Points on a hilly landscape, in no order, each with its height.
A ball rolls from a point to the lowest of its 2 nearest points, and stops where none of them is lower. Distance is the straight distance between rows; heights are no part of it.
Z_401: [157 147  82 195 118 149  75 147 129 103 115 149 166 102  75 117 170 215
 101  92 100 155 106  43 118 147 135 154 118 144 105 135 132 108 157 147
  86  86 118 171  93  93 141 215 139 150 126 131 216  92 103 186 143 140
 139 110  94 170 148 123  93  42]  h=510
Z_887: [116 116 179  90 134 134 120 116 142 115 132 119 106 148 128 123 100 109
 146 159 173  98 130 178 117 111 121 118 111 114 115 120 140 120 119 113
 146 182 172 153 158 134 152 112 131 150 122 111  72 150 117 119  97 124
 147 135 147  86 134 109 116 140]  h=367
Z_243: [ 87 121 177  82 142 165 147 140 100 142  88 105 109 171 100 151  62  63
 177 152 181 106 125 162 148 117 150 138 140 101 139 109 161 115 138 127
 178 187 210 125 157 135 153  87 111 104 158 110  78 155 145  94 124 129
 118 183 150  79  96  84 165 146]  h=418
Z_708: [116 135 119 111 121 133 140 155 114 130 112 107 134 101 121 164 107  98
 160 127 128 142 157 120 136 129 121  98 121 120 126 138 138 136 125 127
 153 111 112 103 123 151  95 112 115  94 139 128 126 132 149 121 155 144
 135 124 121 130 123 145 142 140]  h=333
Z_379: [104 131  76 156 125 117 104 156 104 103 123 105 152  65  43 123 134 160
 138  57 151 178 126  86 127 159 135 104 108 163 105 148 147 123 190 148
 124  66 114 128  93  99 127 160 115 114 167 102 208 102 106 161 164 161
 113 112  71 146 121 174 145 108]  h=328
Z_786: [137 113 124 166 138 103  83  78 125  86 174 139 125 134 121  85 157 168
 121  99 146 178 133 111 104 136 111 147 105 176 112 155 114 124 168 151
  82 120 114 165 106  84 199 172 169 181 116 106 125  95  97 125 112 115
 152 107 144 116 159 137 106 116]  h=571
Z_326: [129  94 105  83 176  85 145 102  94 143 152 115 117 121 161  71  91  95
 101 161 155  96 169 222 135 136 107  88 128 129  61  84 102 152 125 119
 116 134 107  88 192 139 110  85 121 174 116  72 123 178  55 113 136  80
 145  97 125  97 143 177 129 158]  h=170
Z_9: [106 152 151 107 109 159 149 156 132 133  97 113 128 108 118 155 125 131
 161 142  76 140  85  82 160 140 145 135 106  82 194 158 155 128  87 127
 167 106 115 142 111 131  57 129 107  66 148 205 132 130 204 124 110 108
  98 155 112 150  86  96 144 118]  h=281
Z_70: [ 98 118  88 114 117 116 164 137  76 154 129 141 116 175  95  99 116  70
 126 162 145 127 150 210 121  98 149 128 166 117 102  92 138 135  97 106
 115 127 127 113 131 142 168  85  85 113 153 117 124 159  86 119 126  99
 127 124 142 133 162 124 147 163]  h=493
Z_55: [ 98 125 178  92 138 103 122 165 154  92 120  81 116  61  85 123 119 149
 105  56 103 110  95  93 131 188 131 100  56 125 125 121  93 142 169 199
 169 133 121 159 138 122  57 151 136 122 103 106 198 126  85 140 123 149
  67 108  78 126  35 181 152 117]  h=507
Z_323: [ 96 144  29 125 112 124 173 167 100 132 114 113 118  91  87 101 179 130
 140 145 100 117 100 134 106 117 179  95 166  85 132 119 158 148  89  88
 154  56  76 156 103 127  78  94  84  51 158 177 162 136 173 121 128 110
  85 128  89 176 141 159 150 136]  h=140
Z_487: [162 154  86 189 101 138 115 132 108 140 126 175 148 140 123 148 149 133
 149 114 144 116 134 128  97  93 146 134 184 146 121 121 131 103 141  74
  60 139 119 122  79 159 166 149 108 108 153 157 149 107 129 159 175 158
 175 157 140 167 167 125 123  86]  h=439
Z_739: [156 117 130 122 145 129  86  80 165 121 176 132 131 154 125  75 149 184
 128 137 126  92  99 148 101 114 114 148 131 127 109 120 123  99 152 133
 128 155 156 174 148  96 195 151 152 132 114  98 112  93  73 113  93 125
 151 111 125  85 146 117  86 121]  h=600
Z_817: [156 150  98 168 111 132 124 124  96 151 109 135 159 124 119 160 129 124
 159 110 149 138 144 107 124 120 116 123 169 153 128 137 136 111 179  97
  92 135 130  77  92 162 156 139 127  88 157 134 167  99 138 133 179 158
 178 153 132 142 149 139 141 111]  h=405
Z_389: [119 122 156 146 115 130  68 128 163  83 134  96 138  97  64  94 159 209
  95  92 113 133  97  59 111 172 136 136  85 147  94 147 124 109 172 184
 133 105 123 191 114  56 125 196 140 160 120  95 191  91  82 181 106 147
 103  84  78 125 114 145 130  72]  h=542
Z_251: [ 85 143  51 152  97 131 158 177  92 144 106 157 128 120  77 169 140  92
 158 143 151 143 141 143 100  91 180  95 188 108 115 131 162 127 102  64
 117  92 123 139  99 147 136  97  70  62 191 169 156 124 148 145 157 154
 137 143 117 171 178 138 143 109]  h=259
Z_683: [114 122 114  82 106 107 118 133 139  95 143 104 112  60 128 103 127 149
 114 137 118  82 110 144  87 119 146  85  95 105  92 124 106 137 109 122
 140  75  96 173 140 119  56 112 109 143 111 117 139 160  73 150 123 131
  94  79  87 144 128 157 118 116]  h=133
Z_471: [145 140 170 150  97 133 115 133 169 111 129 154 139 122 160 144 140 169
 116 131  62 146  96  97 127 130 110 155  85 134 181 144  99 120  93 145
  95 121  83 156  95 137 102 163 167 144  80 187 147 117 145 146  87 127
 124 116 143 156 132 107  96 107]  h=611
Z_447: [145 113 129 172 135  98  91  89 127  92 181 168 121 143 167 112 153 157
 117 105 129 173 146 124  91 106 115 155 112 160 129 146  85 128 129 118
  67 131 102 159  90 117 171 162 177 188  97 136 125 113 115 150 132 116
 150 113 157 148 165 128  96 105]  h=585
Z_292: [124 112 184 104 132 132 150 152 108 149 102 114 126 135 158 197  71  51
 144 152 157 129 175 152 148 125 108 114 125 119 131 137 129 129 120 113
 148 159 156  90 156 167 104  92 125 143 136 115  84 140 169 111 157 131
 145 164 162  98 120 113 148 156]  h=362
Z_714: [129 105  90 137 156 101 173 110  62 164 149 140 108 189 155  95 116  59
 113 144 159 154 184 192 135 124 123 129 164 143 115  96 123 150 134 126
  96 141 103  82 151 143 173  79 120 137 135  87 129 144 105 107 154  85
 144 121 166 113 161 145 148 181]  h=519
Z_768: [103 113 137 115 164 152 201 152 112 158 110  92 109 177 163 125 104  58
 127 127 131 175 141 126 183 139 132 141 140 118 161 140 142 179 115 136
 192 136 128  59 177 127 119  72 142 136 142  88  96 138 200  71 137  92
  99 139 160 131  51  89 162 188]  h=357
Z_36: [144 137 135 164 107 159  95  92 157 114 152 191 102 196 133 114 167 145
 133 119  96 141  82 126 125  89 158 192 142 134 194 123 132  94 125 137
 102 167 159 181 100 121 224 157 175 129 134 162  91  88 147 135 114 145
 111 143 162 129 119  94 101 107]  h=429
Z_709: [144 103 171 147 123 120  95 124 142 107 151 151 138 155 135 144 127 129
 146 120 163 121 169 130  96 116  96 159 131 154 121 139 127  99 143 105
  95 184 165 165 119 132 187 155 150 173 126 113  98 104 137 146 138 149
 188 150 150  99 164 113  96  99]  h=457
Z_840: [133 102 105 100 168  94 137 140  80 141 137 107 114 100 143 108  89  77
 117 131 164 114 191 180 132 154 108  76 130 131  76  98 117 157 147 130
 125 120 113  71 161 156 102  85 117 148 129  62 122 182  87 112 182 107
 136 109 122 105 144 186 150 163]  h=230
Z_423: [121 114 140 154 137 116  73 100 139  88 159 114 136 107  78  84 163 196
 100  86 136 141 115  83 100 144 132 141  99 159  84 143 132 111 176 170
 118  96 125 189 107  44 166 178 143 172 122  88 149 100  85 155 111 130
 127  82 105 117 133 141 115  89]  h=556
Z_652: [131 121 170 146 101 161 129 100 159 122 145 178  98 193 151 121 149 106
 140 136 123 129  95 161 117  98 147 193 156 131 186 126 141  97 103 130
 127 188 171 169 121 149 212 133 174 128 135 151  75 106 144 141 112 138
 109 148 176 110 120  85  98 128]  h=450
Z_244: [131 147  94 171 108 151  89  87 149 115 164 175 117 183  99  85 170 193
 128 123  92 171  86 100 117  87 162 173 139 151 152 134 132 110 135 141
  92 126 120 179  88  80 226 180 153 129 136 155 102  92 119 122  94 136
 113 129 127 144 143 111 114 114]  h=401
Z_754: [185 123 123 153 137  83 132 100  99 142 156 138 140 124 184 131 130 108
 123 115 146 127 180 152 110 144  95 120 144 168 101 126  97 137 145 119
  75 135 106  72 135 148 144 119 142 152 107  94 124 136 119 127 166 123
 164 126 169 124 149 168 132 141]  h=93
Z_512: [124 135 114 131 123 116 118 157 112 119 116 108 152  72  82 152 109 132
 154  84 152 160 153  87 145 149 108 103 102 158 116 144 126 130 176 148
 130 103 123 115 112 136 112 153 119 101 139 105 170 116 122 139 147 158
 136 113  98 128 115 157 135 126]  h=287
Z_228: [155 147  84 195 120 134  89 135 104 100 127 161 160  96 103 131 159 177
 123  85 113 166 132  79 104 128 128 147 125 162 110 153 118 117 161 112
  62  84 107 140  81 117 140 187 123 148 130 125 191 104 114 171 157 152
 159 122 117 174 161 134 105  68]  h=491
Z_192: [ 99 121 157 112 105 181  99 134 169 125 127 145 114 175  85 130 109 129
 150 174 150  88  84 138 123  85 177 163 140 106 138 112 169  94  94 140
 151 166 193 200 116  92 182 132  98 112 174 159  67 156 151 141  87 147
 102 160 110 109 134  82 113  82]  h=435
Z_265: [141 125 198 122 118 154 141  92 179 127 113 130 123 152 181 125 121 118
 133 141 109 119 108 151 131 115 114 154 117 108 185 139 125 120  91 132
 152 161 146 132 144 152 123 129 151 140  96 152  79 111 154 120  92 117
 124 145 156 126 101  75 108 150]  h=407
Z_773: [156 159 135 163 132 133 141 105 138 143 117 138 134 155 156 132 146 126
 136 104  80 169 108  95 153 144 109 152 130 136 192 140 126 128 140 147
 122 144 118  74 125 151 143 155 164 108  97 163 130  75 151 107 113 137
 132 136 154 134  97 110 130 154]  h=554
Z_483: [165 148 158 160 155 105 159  81 143 150 114 142 126 171 205 135 140 114
  88 101  95 153 137 120 165 174  85 166 124 149 182 144 103 153 147 151
 123 162 123  55 146 150 127 144 185 154  63 134 126  98 137  81 103 114
 129 144 175 122  97 114 130 191]  h=569
Z_547: [158 129 138 164 129 118 103 133 117 109 122 113 151  90 101 142 120 143
 130  71 138 173 156  70 146 173  87 125  98 195 131 155 121 131 200 162
 108 118 125 110 102 124 141 170 152 126 114 111 179  86 114 128 142 151
 148 116 126 105 114 149 142 134]  h=248
Z_406: [159 124 151 126 127 109 161 154 114 157 129 143 142 112 198 193 117  85
 117 129 122 153 186 126 151 155  95 114 129 130 144 148  97 175  76 136
 140 112  89  58 150 158  67 101 128 143 113 119 117 158 182 114 163 116
 126 136 175 138 126 152 144 176]  h=208
Z_816: [160 102 190  97 150  88 113 109 147 124 149 112 128  75 192 143 108 113
 104 136 159  85 177 166 108 159  92  95 105 142 104 132  86 146 116 117
 126 146 122 101 169 154  68 120 136 186  71  81 111 154 103 138 134 122
 149 109 142  96 137 161 110 135]  h=218
Z_822: [121 102 141 104 162 103 127 135  90 117 139  97 123  93 129 125  93  99
 133 117 177 143 179 143 134 150  91  98 110 163  87 133 112 154 154 130
 133 133 134 103 160 136 121 107 137 145 119  65 113 146 114 116 152 128
 135 102 124  99 127 160 136 154]  h=279
Z_225: [110 116  97 125 111 129 189 155 104 150 134 140  98 157 166 141 146  70
 126 155 101 166 148 137 137 114 165 125 160 111 163 135 134 181  64 132
 150 109  87  89 143 144 120  72 119 120 136 136 105 148 175 103 137  75
 111 116 176 153 121 124 141 172]  h=202
Z_967: [164 122 104 103 147 100 185 134 103 197 131 150 133 123 214 173 130  87
  87 163 120  84 173 159 147 148 113  83 186 119 117  95 110 169  90 116
 130 117  73  27 158 159  49  70 102 143 138  92 137 193 150  95 216 110
 133 133 173 143 135 179 176 178]  h=90
Z_913: [ 95 144 113  94 124 151 135 160 103 129  93 113 140  96  94 180  98 100
 166 145 158 101 131 132 116 101 148  93 126  85 105 116 137 102 132 106
 151 145 157 136 121 145  98  89  86  87 161 152 112 151 121 128 161 152
 139 148 102 133 135 130 148  92]  h=380
Z_59: [165 129 114 129 156  90 138  78 128 132 141 104 126 117 162  91 144 130
 104 101 109 132 126 145 136 150  94 124 122 161 124 131 102 142 172 164
 130 118 111  80 159 124 118 126 151 138  95  99 140 109  91  98 122 114
 127 101 120 114 103 167 121 188]  h=555
Z_634: [ 85 143  11 144 121 134 161 156  91 145 106 132 132 116  61 119 156 120
 147 130 141 133 116 145 110 100 164  91 192  92 117 105 173 138 103  74
 136  62 107 152  93 133 128  91  76  51 178 171 165 125 141 128 138 138
 108 133  84 178 165 152 140 125]  h=201
Z_150: [140 120 141 145 112 119 164 127 112 139 142 169 119 155 205 168 127  72
 124 128 124 168 166 153 131 124 126 137 143 138 158 149 107 163  85 118
 118 135  99  80 139 159 127 101 137 150 116 138  96 142 160 118 142 101
 141 130 195 142 132 136 130 166]  h=186
Z_919: [151 125 153 161 117 107 100 119 147 105 149 172 138 122 176 154 155 170
 113  95  98 163 137 100 112 130  99 144 105 153 168 146  83 133 114 134
  62 126  82 128  94 134 120 166 180 175  74 157 150 120 114 154 115 133
 149 112 154 159 154 124  99  91]  h=598
Z_473: [138 129 129 175 125 152  73 159 164  90 123 147 169 115 102 130 172 214
  98 134 108 123  98  32 122 118 125 174 107 130  78 121 122  97 138 119
 102 110 147 193 100  89 131 201 139 176 104 114 184 118 105 198 146 141
 135 120  91 158 160 111  69  23]  h=531
Z_610: [ 92 137  72 149 115 131 154 191  70 161 103 134 144 123  75 197 110  87
 165 117 180 144 166 144 113  99 155  86 181 117  97 116 160 114 135  62
 120 122 146 108  94 169 133  91  79  73 184 130 167 134 145 139 182 153
 158 156 118 151 186 145 160 116]  h=316
Z_87: [153 165 128 123 129 146 115 107 168 136 115 112 145 109 103  88 144 196
 117  95  66 114  59  78 169 164 125 144  99 119 167 123 120 111 153 171
 143 120 108 133 115 118 108 171 131  85 111 165 149  83 110 119  71 137
 101 104  89 126  78 117 144 133]  h=558
Z_206: [113 110 115 103 173 128 181 149  89 152 129  99 115 161 146 132 109  76
 120 129 155 174 158 132 169 145 105 114 122 146 129 139 131 180 148 157
 174 129 114  73 183 127 121  83 143 135 127  75 108 158 163  86 140  97
 123 124 143 112  99 136 151 193]  h=327
Z_717: [ 92 105 134 118 111 134 104 172 127 110 138 151 139 112 110 163 115 141
 136 169 185  90 153 143  85  81 147 115 116  90  64 116 136  97 115  79
 105 146 185 185 111 123 144 113  90 179 161 131  85 156 107 195 138 157
 146 134  98 121 203  94  85  58]  h=601
Z_533: [178 139 143 136 151  84 147  70 141 147 136 116 127 122 202 120 143 124
  75  96 102 116 126 130 152 168  72 137 118 171 150 133  80 156 145 164
 115 146 101  57 164 136 110 141 165 145  46 112 142 113 108 101 112 118
 132 111 150 119 104 158 123 175]  h=568
Z_183: [115 101  77 116 139 107 192 159  76 172 151 162 110 156 172 137 139  60
  98 171 124 144 192 183 131 127 149 115 186 105 121 107 119 191  50 108
 130  92  68  77 150 148  97  50  96 144 155 115 127 176 147 112 173  68
 127 118 177 149 157 147 148 186]  h=136
Z_255: [131 104 225 135 132 126 110 101 155 110 129 151 128 155 165 176  95  88
 146 127 177 104 163 170 102 116  85 167 138 141 147 142 127  91 135 100
 116 230 203 157 140 156 189 130 155 174 128 128  76 120 179 141 140 150
 167 185 175  69 153  89 109 118]  h=426
Z_907: [140 110 172  89 110  93 135 107 161 104 158 112 113  73 169 129 127 139
  93 134 121 107 138 149 103 138 116  87  88 129 111 134  96 153  97 122
 134 102  90 134 155 144  50 121 130 172  75 111 126 159  91 155 116 108
 116  70 130 130 124 161 111 131]  h=197
Z_489: [130 145  91 133 110 122 111 106 146 116 137 115 126 105 118  83 156 175
 116 112  90 120  92 121 111 112 133 122 115 128 109 131 123 123 136 141
 120  82  89 153 114 103 129 147 126 112 118 134 144 111  99 137  96 121
 112  92 102 162 124 147 113 123]  h=302
Z_104: [126 163  97 133  90 148 105 145 149 121 122 117 129 104  76  97 155 198
 132 146  85 124  72  80 115 112 158 130 118 124 128 131 148 109 108 143
 127  77  99 183  99  89 115 163 111 110 147 181 140 117 150 135  86 137
  86 119  72 161 140 123 125  92]  h=341
Z_232: [159 152  70 195 115 132  94 133 103 114 126 192 156 129 116 146 164 164
 131  96 131 157 143  88  89  98 149 148 159 151 101 142 126 107 146  78
  46  98 126 141  70 142 171 175 136 139 161 143 175 104 133 170 177 157
 183 158 128 187 179 109 100  58]  h=468
Z_71: [187 111 171 126 139  87 110  99 129 134 149 131 136 103 200 139 129 121
 107 126 154  86 178 162 105 148  72 114 138 162 119 130  72 125 138 108
  96 168 133  85 145 159 109 137 144 172  86 106 112 149 115 130 145 134
 168 141 160 102 150 151 121 134]  h=163
Z_910: [147 130  68 109 126  92 141 119 118 118 127 111 139  58 141 104 144 132
 113 113 104  94 127 153  98 127 132  89 139 111  92 118 116 137 131 134
 124  68  81 114 136 148  70 109  97 108 129 105 166 146  75 145 157 123
 115  92  93 167 123 185 128 135]  h=206
Z_322: [108 107 151 100 150 156 178 143  96 157  93  99 106 185 132 120  87  49
 161 152 150 139 125 156 162 126 146 149 150 113 155 112 165 142 138 137
 179 177 176  80 178 146 150  71 138 111 147  99  90 142 158  85 133 104
 113 152 165 107  75  78 162 183]  h=389
Z_4: [130 102  86 103 152  96 190 147  95 185 149 149 111 132 199 144 127  68
  80 169 132 109 204 188 149 143 128  93 169  99  98  90 103 198  65 120
 132  92  61  57 172 156  60  39  93 167 154  77 128 200 130 100 194  65
 121 114 165 136 160 167 166 187]  h=70
Z_558: [116 105 132  49 174 132 164  98 128 146 136  97  83 152 156  53 101  99
 101 168 125  85  97 195 160 122 145 115 127 101 112  99 130 163 109 130
 165 144 130 104 207 118 103  78 129 162 104  77  89 175 101  79  99  60
 113 108 130 107  67 122 131 191]  h=30
Z_934: [129 156 115 106 109 165 136 117 150 150 104 128 132 160 110 113 132 133
 155 163 105  77  52 128 148  90 174 142 157  82 160 118 163  99 132 130
 174 144 155 144 129 125 151 114 109  54 154 172  94 122 134 119 111 138
 111 154 109 131  85  88 135 122]  h=496
Z_164: [141 132  99 153 123 124 138 155  76 149 105 126 152 139  97 188 102  94
 161 111 191 138 169 125 124 107 130 116 174 147 101 119 139 105 182  85
  96 150 147 100  96 153 164 114  99  85 167 115 145 120 134 132 190 159
 181 160 132 121 163 133 156 112]  h=368
Z_21: [138 116 171 131 118  95  95 153 156  92 132  89 128  71  76 104 135 177
  80  71 101 116  94  91 118 175 119 120  65 134  97 132  94 115 162 181
 132 110 106 169 125 101  92 173 143 146  96  92 214 100  67 185 119 156
  95  72  82 133  78 160 126  84]  h=525
Z_172: [123 130 155 117  93 151 138 136 151 119 138 138 117 137 154 144 136 111
 149 159 114 119 116 142 115  95 144 136 126 103 155 143 134 116  85 110
 135 129 115 142 128 140 115 120 114 117 132 168  88 136 157 129 109 121
 120 132 135 149 125 107 107 130]  h=378
Z_807: [ 74 104 152  96  98 143 136 190 113 113 135 161 124 137 122 191  96  79
 153 173 175 110 159 176  99  79 164 112 128  85 104 109 136 107  84  87
 108 148 174 160 117 144 153  93  75 151 182 162  77 161 137 175 132 151
 144 152 130 108 184  90 111  99]  h=623
Z_220: [ 93 118 103 150 120 136  86 161 133 115 133 148 148 130  77 138 127 168
 138 145 190 109 148 109  99  96 157 144 129 107  58 112 150 101 144  94
 100 130 185 202 111  76 169 155  93 164 165 113 116 156 101 177 137 166
 153 133  95 126 196  95  85  45]  h=578
Z_333: [103 139 146  99  97 176 135 133 146 137 106 136 116 162 101 161 114 102
 160 169 141  74  71 155 125  75 187 143 158  75 138 110 165  83  96 128
 165 162 192 168 125 129 152  94  85  78 182 184  91 151 140 142 117 140
 111 167 120 137 122  79 134  87]  h=466
Z_924: [133 147 109 156 105 165  80 119 166 120 145 140 119 162  87  93 159 210
 131 143  91 145  69  75 133 110 158 162 116 140 138 133 154 103 131 151
 121 110 131 186  93  66 177 186 138 119 154 157 109 102 143 139  81 151
  89 124 108 134 133 117 118  88]  h=375
Z_453: [147 116  80 143 160  95 150  77  88 141 145 108 117 153 150  71 132  97
 114 124 124 167 148 151 143 128 106 115 141 160 112 111 129 149 169 158
 119 114 100  67 160 119 154  97 139 125 117  84 136 125  96  85 144  88
 135 105 133 118 132 171 144 185]  h=539
Z_173: [114 152 114 125 102 137 147 170 134 116 120 105 134  89  97 127 147 167
 133 112  63 152  85  67 164 173 141 124  90 106 175 148 136 142  99 156
 152  76  71 142 100 114  60 154 122  78 125 192 180 116 181 148  93 117
  95 120  86 145  95 128 139 126]  h=241
Z_419: [155 124 223 114 150 135 119  82 198 132 117 114 132 131 185 132 118 138
 114 132 122  99 127 154 128 154  68 151 102 123 164 142 114 115 115 125
 146 188 177 133 155 156 121 153 178 165  61 134 120  96 137 108  88 138
 147 157 165  84 119  89  97 142]  h=432
Z_310: [169 148  48 150 115  99 129  92 111 129 138 140 145  94 146 102 156 158
 111 113  78 109 114 144 105 117 123 108 150 114 104 117 110 124 129 116
  96  57  65 115 115 141 102 127 119 101 118 141 167 124  87 141 139 122
 125 102 108 182 138 162 119 132]  h=256
Z_234: [142 127 229  84 176 130 109  77 203 126 105  86 125 105 160 103 117 148
  95 121 124  88 103 137 144 185  77 132  86 135 145 133 112 117 138 153
 180 169 181 135 171 130  78 159 174 159  47 114 141  90 112  87  66 131
 119 130 134  80  90  98 113 150]  h=453
Z_935: [133 129 158 145 111 144  94 150 151 105 124 144 151 125 130 159 128 151
 144 136 133 122 140  89 101 105 103 153 106 136 120 152 124 103 128 111
  99 139 137 162  98 120 137 163 133 148 134 141 123 116 124 163 141 155
 166 133 113 134 164 107  90  72]  h=484
Z_469: [ 92 131 170  92 127 163 115 128 151 117 114  87  98 156 102 109  99 132
 160 140 145 125  91  99 154 120 154 118 108 109 147 159 163 120 116 137
 182 135 170 149 120  88 123 132 121 117 150 152  73 142 172  89  69 121
  80 145 125 109  71 109 154 147]  h=352
Z_890: [144 169 104 153 116 143 142 119 132 139 108 127 143 142 115 119 144 147
 147 108  75 161  96  79 160 152 120 137 117 129 180 138 143 127 147 144
 126 114 101 105 110 150 129 152 134  78 122 174 149  84 138 124 115 141
 132 123 122 130  98 116 146 129]  h=541
Z_197: [100 101 176 114 111 157  88 122 172 114 143 141 116 161 116 130 110 136
 154 161 163 107 119 147 112  87 143 152 114 120 128 120 158  97 105 120
 130 168 186 188 128 102 171 136 119 152 148 134  71 141 137 139  90 148
 140 134 133  92 152  93  95  97]  h=403
Z_943: [161 136 108 175 142  85 131  98  94 128 142 158 126 148 172 150 134 105
 121  83 122 187 169 109 147 158 106 128 138 189 149 149  95 152 160 142
  78 130  92  53 108 143 148 132 163 137 101 122 153 105 153  95 158 123
 150 135 167 142 137 157 151 161]  h=169
Z_19: [106 128 159  99 146 128 114 133 153 109 119  73 111  89  92 108 120 155
 112  89 117 133 100  93 153 175 115  98  71 136 127 142 117 134 171 180
 176 121 127 138 129 101  84 146 146 124 114 111 152 120 115 112 104 129
  87  93  91 104  52 159 151 150]  h=492
Z_424: [ 93 115 182 108 131 176 128 119 142 125 108 111 113 170 106 122  86  96
 165 145 154 141 111 134 151 127 138 148 121 121 167 150 173 114 115 139
 180 171 197 145 144 115 163 121 131 117 155 132  60 143 181 100  94 130
 101 175 157  92  85  74 148 147]  h=382
Z_870: [ 86 147 146  87 106 171 129 152 145 120 116  90  97 131  97 129 122 140
 159 158 110 111  69  88 149 110 174 128 111  90 168 158 159 116  79 127
 170  92 140 162 109 101  91 120  95  78 163 203  96 150 196 120  84 114
  77 161  96 139  93  97 157 108]  h=315
Z_341: [121 121 170  82 153 139 122  98 168 122 118  78 125 102 124  94 119 148
 114 121 115 113 101 110 152 163 102 118  92 139 135 142 116 128 157 154
 169 145 148 123 158 110  92 143 153 127  82 106 120 118 101 102  92 134
 114 113 103  98  69 134 135 157]  h=474
Z_463: [139 172  97 145 109 162 124 118 151 144 104 146 145 144  96 126 138 150
 158 142  84 112  72  92 146 111 150 148 152 119 145 118 163 100 145 126
 138 136 140 134 100 136 144 146 117  53 155 185 132  96 133 127 117 159
 130 147 101 147 106 107 122 102]  h=520
Z_651: [132 109 223 117 152 127 139 116 141 128 110 122 137 141 182 187  79  63
 145 139 176 119 166 180 122 143  79 150 120 131 144 142 126 120 120 109
 138 193 186 112 156 171 133 111 152 169 126 111  78 123 183 121 142 142
 150 180 179  81 126  94 125 152]  h=395
Z_686: [103  93 118  74 182 104 149 107  97 139 148 109  87 158 143  49  93  88
  94 162 148 130 142 220 156 142 113 111 124 123  96  94 129 172 123 142
 142 144 116  99 203 111 142  78 131 162 114  72 101 170  85  87  98  57
 134  94 133  95 128 136 127 183]  h=103
Z_179: [109 109 162  68 157 130 131 139 111 127 124 106 118 117 139 147  76  79
 134 158 169 114 164 163 137 131 113  88 104 119 115 113 119 150 115 122
 166 149 146 104 175 147  93  90 127 157 115  93  78 161 131 101 136 115
 139 135 138  97 114 134 140 154]  h=324
Z_22: [ 57 126  80 108  90 123 160 174  81 146 111 146 113 166  57 106 112  82
 137 174 146 107 142 200 107  88 196 102 175  93 108  68 149 136  76  90
 124 123 161 148 123 128 161  67  69  96 171 156 127 179  83 148 108 117
 109 128 118 146 178 107 157 130]  h=462
Z_857: [114 143  95 178 118 153  65 143 151  97 125 139 163 137  77 125 163 207
 115 137 143 124 112  49 109  94 152 178 131 134  70 118 167  99 143 110
 105 111 165 206 104  66 175 197 112 156 158 116 143 126 123 173 144 156
 132 134  90 155 178 108  83  31]  h=552
Z_596: [ 62 145  78  97 115 148 146 165 102 148 101 120 115 119  60 130 112 112
 162 168 151  83 113 165 111  84 197  98 148  79 109  84 147 121 104  98
 162 124 163 164 114 128 117  71  67  74 175 169 111 173 108 122 118 141
  94 144  96 144 142 126 160 109]  h=427
Z_668: [125 155  42 137 112 114 159 154 112 126 103 112 136  80 113 122 169 159
 137 119  68 134  99 104 126 142 148 106 137  97 152 135 149 150  98 119
 154  68  60 138  99 143  66 112 112  55 129 178 179 129 170 137 124 117
 109 118  83 171 117 164 132 140]  h=193
Z_153: [144 123 108 121 142 103 196 162  99 178 117 134 138 109 196 200 125  97
 114 137 116 115 173 133 154 154 109  92 171 108 139 123 113 171  76 125
 146 102  73  50 138 172  49  76 112 112 131 109 143 165 174 105 208 105
 129 139 160 147 128 159 160 175]  h=156
Z_336: [161 126 152 140 134 140  84  94 183 116 148 135 146 144 124  94 156 205
 113 123 101 103  91 106 125 128 106 176 119 135 137 125 115  92 152 138
 125 164 153 176 128  96 164 184 167 132  98 126 124  75  95 116  86 145
 141 121 117  98 130 107  99 106]  h=587
Z_645: [150 141 112 172 136 101 130 106 108 120 132 133 144 110 134 142 134 127
 121  67 117 206 159  82 166 171  93 133 118 182 155 156 105 153 184 158
  89 108  97  60 110 144 144 162 157 137 101 121 174  86 136 111 136 131
 141 123 145 121 118 160 142 160]  h=209
Z_649: [152 150 179 122 140 161  77 113 197 114 120 114 142 131  96  93 141 215
 112 123  90 102  66  71 144 163 113 158  91 127 151 133 132  91 150 167
 150 137 148 169 115  92 124 185 160 109  99 146 134  74 107 124  65 150
 103 124  96  98 104  97 121 110]  h=573

For each start below, name the point where the ball stops.
Z_228 => Z_323
Z_773 => Z_558
Z_244 => Z_683
Z_887 => Z_558
Z_533 => Z_754
Z_739 => Z_754
Z_55 => Z_754
Z_447 => Z_754

Two balls start at each pair of points below. Name the first point that both come to, or write none.
Z_483 / Z_651 => Z_179
Z_255 / Z_243 => none
Z_192 / Z_709 => Z_179
